Points, in no order, along strands that fork, close into loops and pass close to each other.
Points whose rows are less than 88.1 apart are linked; no others are. Some points are linked to none.
j_508: [-15  37  10   6 -35  -4 -19 -19  -5 -16  10 -13  -4  21  26   7 -10   7
  27   4  14   2  18  -8  -9  -4   4]
j_41: [  1 -15 -14 -21 -15 -12   5 -21  29  10  -3  18   4 -24  15  13  30 -25
 -17 -12 -24  -3  20  11  20  -5 -25]
j_725: [ 14  11  15  21 -19 -27   3  11 -21 -17  13  19  39  24  16   7  41  -8
  20  17  19  19 -33  11 -45  -7  10]
j_218: [  5  11 -16 -33  -4   4  16 -22  49   7  22   0   1  -6  44  -4 -42   4
   7   0 -37   6  24 -25  14  48  25]
j_511: [  6 -36   4 -10   0   5  43  -5  24  14   6  16 -18   5  27 -12 -12 -23
   3  16 -33  -8   5  10  15  56  23]
j_100: [-21  21  -7   0  31   0 -32  23  -9 -10 -14 -23  19   9 -16  30 -11 -26
 -12 -33  10  -6   6  21  60 -35 -17]
j_115: [ 15 -13  19   9  -3 -15   8  24  57 -26  52  30 -32  11   1  -1  -7  32
  11   2 -12  19  14  -4 -20  18  -2]
j_892: [-11  37  -3  17  -3  -3   0   3  14   0   5  -5 -14   0  23  32  18 -12
   1 -53   5  53  25 -34  -3 -21 -10]
j_280: [-15 -38   8   4  18   5   2  28  26  13  13   6 -42  21   2 -16 -18  20
 -14  10 -29  26   1   4  -3  51  15]
j_993: [ 21 -53   1  -6  10  -4  14  33  12  33 -18 -32 -17  15   6  16   2 -30
 -19 -26   1   7  16 -16 -13   4  -8]
j_409: [-10  24 -26   1   9   4  -3 -46 -25  -8 -20 -30  34 -46 -25  10 -26  30
  10 -15   6 -20  15  -7  30 -50 -33]
j_427: [ 18 -29  -2  -5  18  20  44 -21  33   5   5  33 -12  -1  31 -22   8 -36
  -6  28 -48   5 -10  13  26  49  15]
j_983: [-41  25 -17  -8  -2  13 -25 -27  -7  17 -13 -12  14  -4  23 -13   0   0
 -38 -11 -43 -17  24 -16  20  14  10]
j_833: [ 24 -33   9   2 -11  -5  54   2  16  -9   3  38 -38   2  14 -43  35 -34
  -9  33  22  -2 -28  18  -9  56  16]
j_771: [-33  -8 -18  10  32   3   4 -13  19  24   5  -8  17  24  19 -28 -31  12
 -19   9 -65  33   1  -6   1  44  24]
j_361: [-20  13  -3  -6 -13   2  -7 -13  52   4  29   4 -16  19  23 -19 -33  21
   3   5 -15  11  25 -32   8  36  26]
j_591: [-25  41  -7  -3  -9   5  -7   3  -3   4   3   1 -25  14  24  25   9 -15
 -17 -37  -5  30  25 -13   5 -15   0]
j_338: [ 30 -36  22  -7   3   7  -5  22 -23   9 -10   2 -33 -12   5  31  25 -46
 -17 -18  34 -17  -8  21  13  -1 -17]
j_710: [ 45 -22   8 -16   5   9  -8  17 -25  15 -27 -19 -12   2  -8 -16  -5 -23
   9  32  24 -55  -1   7 -21 -37  34]
j_228: [-25  41 -17  14   9 -13   3 -51  -4  -7 -17  -4  10 -13  -6 -12   9  17
  -4 -20 -18  10  36 -36  15 -33 -29]
j_723: [ 56 -27  -7 -15   2  -7  -3  23  -9  13 -22 -32   6   3 -11 -12  10 -49
   6   3  29 -62  -9  22  15 -36  13]
j_101: [ -7 -49   6 -15  13  10   7  44  17   6  16 -10 -40  13 -26 -49  -4  38
 -21  34 -24 -15  -4   4 -13  41  31]
j_2: [ 25   2  16  -2   4  -7  17  16 -33 -20  -2  15  49 -54 -26  17   2 -10
  29 -12  27 -47 -58  24 -28 -17   9]
j_30: [ -2  50  14  -1 -25 -19  15 -23 -47 -38  25  19  38 -32  -3  28  13  10
  37 -14  19   6 -11   0  -6 -23  -6]
j_334: [-28  28 -13  -2   8  12   5  -2  16 -13  52   0 -22  38  -3 -34 -29  53
  -9  18 -45  16  -7  22  34  39  24]
j_624: [ 38 -25  26   4  11  -3  12   4 -26 -18 -11  41  -1 -37  -4   1  48 -10
   1  23  48 -31 -38   8 -29  19  -6]
j_24: [-22  48 -15 -10  13   2  -3 -17 -21 -15 -21 -31   1 -25 -31  17 -24  20
  -4 -48  19  -4   9 -14  57 -37 -37]
j_537: [ 12   1 -38 -31 -39   1   9 -29   4  -7  17  22 -15 -42   9  21  -3  29
  16 -26  11  14  28 -14  25 -25 -20]
j_269: [-11  41   8   6 -21 -19  17 -34 -26 -27  12  -1   7 -31  -5  24  -5  33
  39 -17  23  17   8 -19   2 -36 -23]
j_800: [ -7  -8 -10  12   0   9  -6   1 -19  31  -9  -4   9  30  19   4  21 -30
 -25  -6 -16  24   0  12  -8  -6  -5]
j_888: [ 16  22  42   3   8  -6  25  32 -11 -14 -15  -7  15 -29 -38  12 -43  12
  41 -13  20 -16 -40  24 -48 -40  44]
j_55: [  8 -29 -15 -21   0  13 -10  26 -52  31  -7   0 -32  29 -17 -25 -13 -10
 -23  41  10 -12 -25  27 -15  35   7]
j_826: [-44  23   1  27  25  13 -30 -10   9 -23  40  19 -29  20  -7 -34 -11  49
 -25  11 -34  13   8   2  19  33  20]
j_185: [  2  12  16  10  -5  -3  -8  -7  29 -33  31  12   1 -22 -19   5 -19  58
  43   6  21  15  13 -32 -20 -17 -11]
j_118: [ -9  23   9   3 -13   6   9 -15  -4 -31  15   5  12 -42 -19   9 -26  60
  49   6  26   1  -1 -20 -17 -34  -6]
j_426: [ 11 -19 -28 -35 -15 -13 -11   3  12   2 -16  -8  25 -23  -5  29  -7   9
  12 -12  18  -7  20  15  44 -44 -26]
j_813: [ 11 -46   4 -16  14   8   3  31  -6  34 -23 -13 -29  10  -1   5  21 -44
 -43 -25   4 -11   6   9  14  22 -12]
j_466: [-22  16   2  -1 -13  27 -37  -8 -39   6  -2  26 -18   9  20  12  -1 -19
 -35  19  -6 -18 -16  18   6  15   9]
j_251: [ 12 -29 -12  -1   2   7  28 -19   8  28 -30   4  -5  11  17 -26  41 -40
 -43  14 -11 -19 -22  24  14  37   1]
j_935: [ -8  11 -33 -25 -11   1  -9 -29  -3  -1  -5  29  -9 -48  -6  14  10  20
  -7 -26   1  10  26 -20  40 -22 -31]
j_64: [-16  35 -10 -14   9   1 -23  15  -5  -7 -11 -18   0 -15 -16  41 -15  -5
 -15 -46  22   4  19  -6  59 -36 -21]
j_172: [ -7  49  -3  -4 -37   7 -30 -29 -34  -9   5 -26  14  12  15  17 -12  -1
  11  -8  21 -21  18  11  17 -29  -1]
j_569: [ -2  -4   4  16  -2 -10  11 -30  22   3 -11 -26  44   0  -5   0  -1   8
  25  -1 -15   4  31 -25 -21 -35 -20]
j_23: [ -1 -34  23  13  -2 -14   8  38  35 -10  29  21 -40  20  -5  -7   4  17
   4  15  -5  21  -1  10 -21  33   7]
j_751: [  3 -20 -11 -26  -4 -28  -9  13  35  15 -29  -7  21   6  13   8  29 -32
 -27 -11 -13 -12  20  22  36  -7 -23]
j_756: [-16   5   3  29  29  31 -43 -17 -32  -2 -23 -46  28  10 -14  -8 -40   9
   2  -1   0 -14   4 -18  -9 -12   2]
j_859: [ 15 -20  -6   4 -12  -3   8 -16  39  10 -11 -23  21 -14  -3  15 -15  20
  23  -6 -12   7  30 -43 -27 -25 -16]
j_168: [-27 -14 -14  12   2   4  -2  -5   3  23  -1  -6  14  38  17 -21 -10   1
 -22  13 -40  21  -2  -6 -22  20   7]
j_81: [ 27 -10 -19   8  -4 -23  12   9 -37  11 -11  14  13  28 -20 -11  43 -12
 -20  32  33  33 -67  20 -45  31   4]
j_636: [-24  32   3  -7 -36   7 -22  -2   7  -2  15 -15   0  35  18  -5 -30  29
  15   8  11   3  19 -28  -8  23  12]
j_527: [ 12 -17  19   5  -7  -4   4  19 -10   5   6  38 -14  -1   9  15  45 -33
  -9  -1  18  23 -30  15 -22  28  -5]
j_816: [ 26 -27 -11   5  19  -3 -21  33 -13  17 -12 -34  19  19 -12   5 -10 -37
  -3  -9  10 -47  -7  18  27 -30  -3]
j_741: [-40  28  -9   2  -5   9   5  18   0   3  30  37 -22  34  16 -15   3   6
 -10  11 -30  55 -23  26   1  22  13]
j_503: [-38   4  11  30  24  29 -41 -13  -6  -7  -6 -24   2  22  -9 -14 -30  40
 -12   3   3   7  15 -33  -6  19   2]
j_86: [-35  20 -25  -5  15   9  19   8  10  -7  52  28 -12  38  -8 -22  -6  16
  -6  36 -58  43 -25  35  25  30  20]
j_417: [  9 -41  -4 -13 -13 -15  35   8  35  27  -5 -15 -12  17  27 -15  -6 -11
   7   7 -35   3  22 -11  -6  39  25]
j_815: [ -6  42  14  22 -11 -11  -1 -14  37 -38  55 -12 -16  41   0 -37  -6  59
  14   2 -10  18  28  -3   3   8   4]
j_129: [ 34 -34  21   4  -2 -15  20   9  16 -12   4  47 -23 -16  -5 -30  38 -13
  12  48  24 -27 -17  11 -31  27   3]
j_533: [-13  10 -10  17   9 -16   2 -32  15  10 -22 -25  41   9   5 -11   5  -4
  -8 -13 -29  -6  39 -20   1 -31 -24]
j_701: [  5  19  21   7 -32 -19   2   5 -26 -28  17  27  26 -11  10  23  21  -1
  32  14  21   4 -23   6 -30  -6   4]
j_399: [ 20 -28  -6 -25 -13 -14   6  -1  -5  -6  -7   5  28 -48  -8  26  21  -1
  17  -9  14 -16  -2  19  17 -37 -32]
j_440: [ 16 -33 -26 -10  12  -3   5 -26  11  33 -41 -17  25  16   3 -29  41 -38
 -59  11 -18 -29 -14  24  26  15  -1]
j_737: [ -6 -48   9 -16  14  12  -7  52 -20  11   3  -5 -45  22 -31 -27  -9  11
 -13  41  16 -11  -4  11 -24  23  23]
j_664: [ 26 -15   9  13   0 -21  16  13 -17  -3  -1  23  14  21   7   0  47 -17
 -10  13  27  33 -40  11 -41  23  -2]
j_237: [ 19 -18  35   1  24   6  10  27   8 -10 -13   2  -3 -24 -40 -11   2  19
  24  48  15 -21 -19  -7 -38 -33  26]
j_211: [  9   9  47   5  10   7   7  29   4 -15 -13 -13  10 -25 -47   4 -25  24
  35  27  17 -19 -26  -1 -38 -41  32]
j_988: [-26  52 -17   2   4   1 -19 -43   2   1 -10  -9   3  -4  15 -18 -12  10
 -18 -27 -27  -2  32 -52  20  12  10]
j_707: [ 26 -27  -7  12   7  12  56 -27  24   8 -11  29 -23  -2  11 -29  34 -42
 -32  30  -2  12 -36  24  15  54  14]
j_781: [-15  33  19  15  -5   7   3 -13  11   1   6 -26  -4  11   0  25 -20  15
  21 -43  28  35  19 -45  -9 -13 -19]
j_970: [ 19  -4  22  -6   9   6  -6  32 -30  -2   4  22 -10 -19   2  42  43 -36
  -8 -25  23   6 -35  16   5   3 -17]
j_67: [ -8   1 -25  -2  30   7  21 -19  36  13  -1   3  12   9  43 -15 -14 -14
  -7  -3 -66  23  12 -19  18  38  30]
j_709: [-25  57  17  34   4  -3  -2 -30  -5 -23  -3 -14 -13  26 -14  -9 -10  36
  30 -22  17  41  19 -47  -8   3 -10]
j_353: [  6 -49   2 -11  -4  -6  14  16  32  31 -17 -24  -8  11  16   2  -1 -14
  -9 -12 -24   1  27 -30 -15  29  -2]
j_672: [-33  39 -19   3  -5  28  -7  13   1   5  13  28 -35  15  28  -8  -1 -12
 -18 -24 -34  47   5  -8   3  13  26]
j_414: [ -6  12  10  22   5   2   6   5 -26 -10  -6 -23  30 -26  -8  24 -13  -2
  25 -23  15 -11 -22  14 -17 -36 -16]
j_376: [ 29 -16 -25   2   5  -8  -4  18 -50  28  -4   1 -10  25 -23 -22   8 -11
 -24  36  39   5 -48  37 -37  25  -4]
j_36: [ -4  18  21  14   6   3  15   4 -15 -24  -4 -17  28 -42 -30  23 -51  19
  42 -33  24 -14 -30  20 -34 -28   5]
j_480: [ 11  27  -6 -24 -37  -5 -31   3 -29  -5   3 -18  20  13  11  19  -4 -28
  13  -3  19 -40  -2  30  28 -46  -3]
j_135: [-12  41 -28   0   4  -3  -3 -39  -2 -16 -13  24 -24 -39 -11 -12  10  13
 -18 -27 -10   7  30 -30  31 -36 -25]
j_451: [  4  10  -4  -5 -16 -10 -13   8 -22  13  -2 -10  19  25  21  24  27 -30
 -15 -11   6 -11  -6  31   8 -28  -8]
j_496: [ -1  12   9  16   7 -15  -6   2  33 -21  30  31 -20 -14   1  13  -5  27
  16  -7   2  25  20 -21 -19   4  -9]
j_570: [ 14 -10  -7   9  11   6 -35  26 -15   5  -4 -45  21   8 -22  18 -39 -31
   6 -28   6 -40  -7  24  53 -26  -4]
j_510: [-46  21   5  41  27  18 -36 -21   2 -13  10   4  -9  12 -19 -22 -16  43
 -22  12 -23  13  21 -30   2  15   0]
j_317: [ 22 -36 -24 -19 -27  -5  14 -20  42   7   6   9   6 -34   0  14  -6  22
  25 -10  -7  14  41 -25  -4 -28 -21]
j_516: [ -5  -3  15  26   8  19 -24  -2 -25   6 -19 -35  25  11   2  18 -24   0
   9   0   3 -11  -1  -6 -14 -18 -11]
j_404: [ 16 -26 -17 -51 -11 -22 -22  17  28  11 -22 -25  29  -3  -7  12 -11 -13
  -2  -9   5 -24  32  10  40 -24 -22]
j_729: [ -7 -24   8  -5  -4  25 -31   7 -32  11 -13   6 -18  12  15  -3  -2 -12
 -17  28   0 -25 -17  24  -6  35  11]
j_804: [ 22 -11  23   5  24  -1   3  14 -28 -23  -8  27  14 -41 -18  15  21  -5
  15  28  38 -45 -56  11 -38  -2  -1]
j_531: [ 23 -17  25   2  17   2  10  30 -17  10 -24   4 -13  10 -26 -27   8 -11
  11  53  34 -32 -16  10 -38 -22  36]
j_607: [ 11 -15   0 -13 -24  -8   4 -12   3   2   3  20   8 -36   8  24  28 -22
  10 -12  -1   3  10   9   3 -13 -30]

A fork is a point with three links, a tip a point with one. Leave the first point through the second and follow the links. Name the first fork or tip that comes.
j_723, j_816 -> j_409
j_516, j_756 -> j_709
j_993, j_353 -> j_707
j_280, j_23 -> j_664

A piece is all that can be reached along the links. How many separate loops has the piece of each point below (a circle has one, a figure eight two, a Y none), and how many tips (points with one link)?
j_269 -> loops 1, tips 3
j_892 -> loops 0, tips 2
j_218 -> loops 1, tips 0
j_228 -> loops 1, tips 1
j_399 -> loops 1, tips 0

A tip is a point with one link. Name the tips that can be reached along the links from each point below, in the order of the rows.
j_185 -> j_2, j_466, j_440
j_723 -> j_409, j_709
j_135 -> j_983
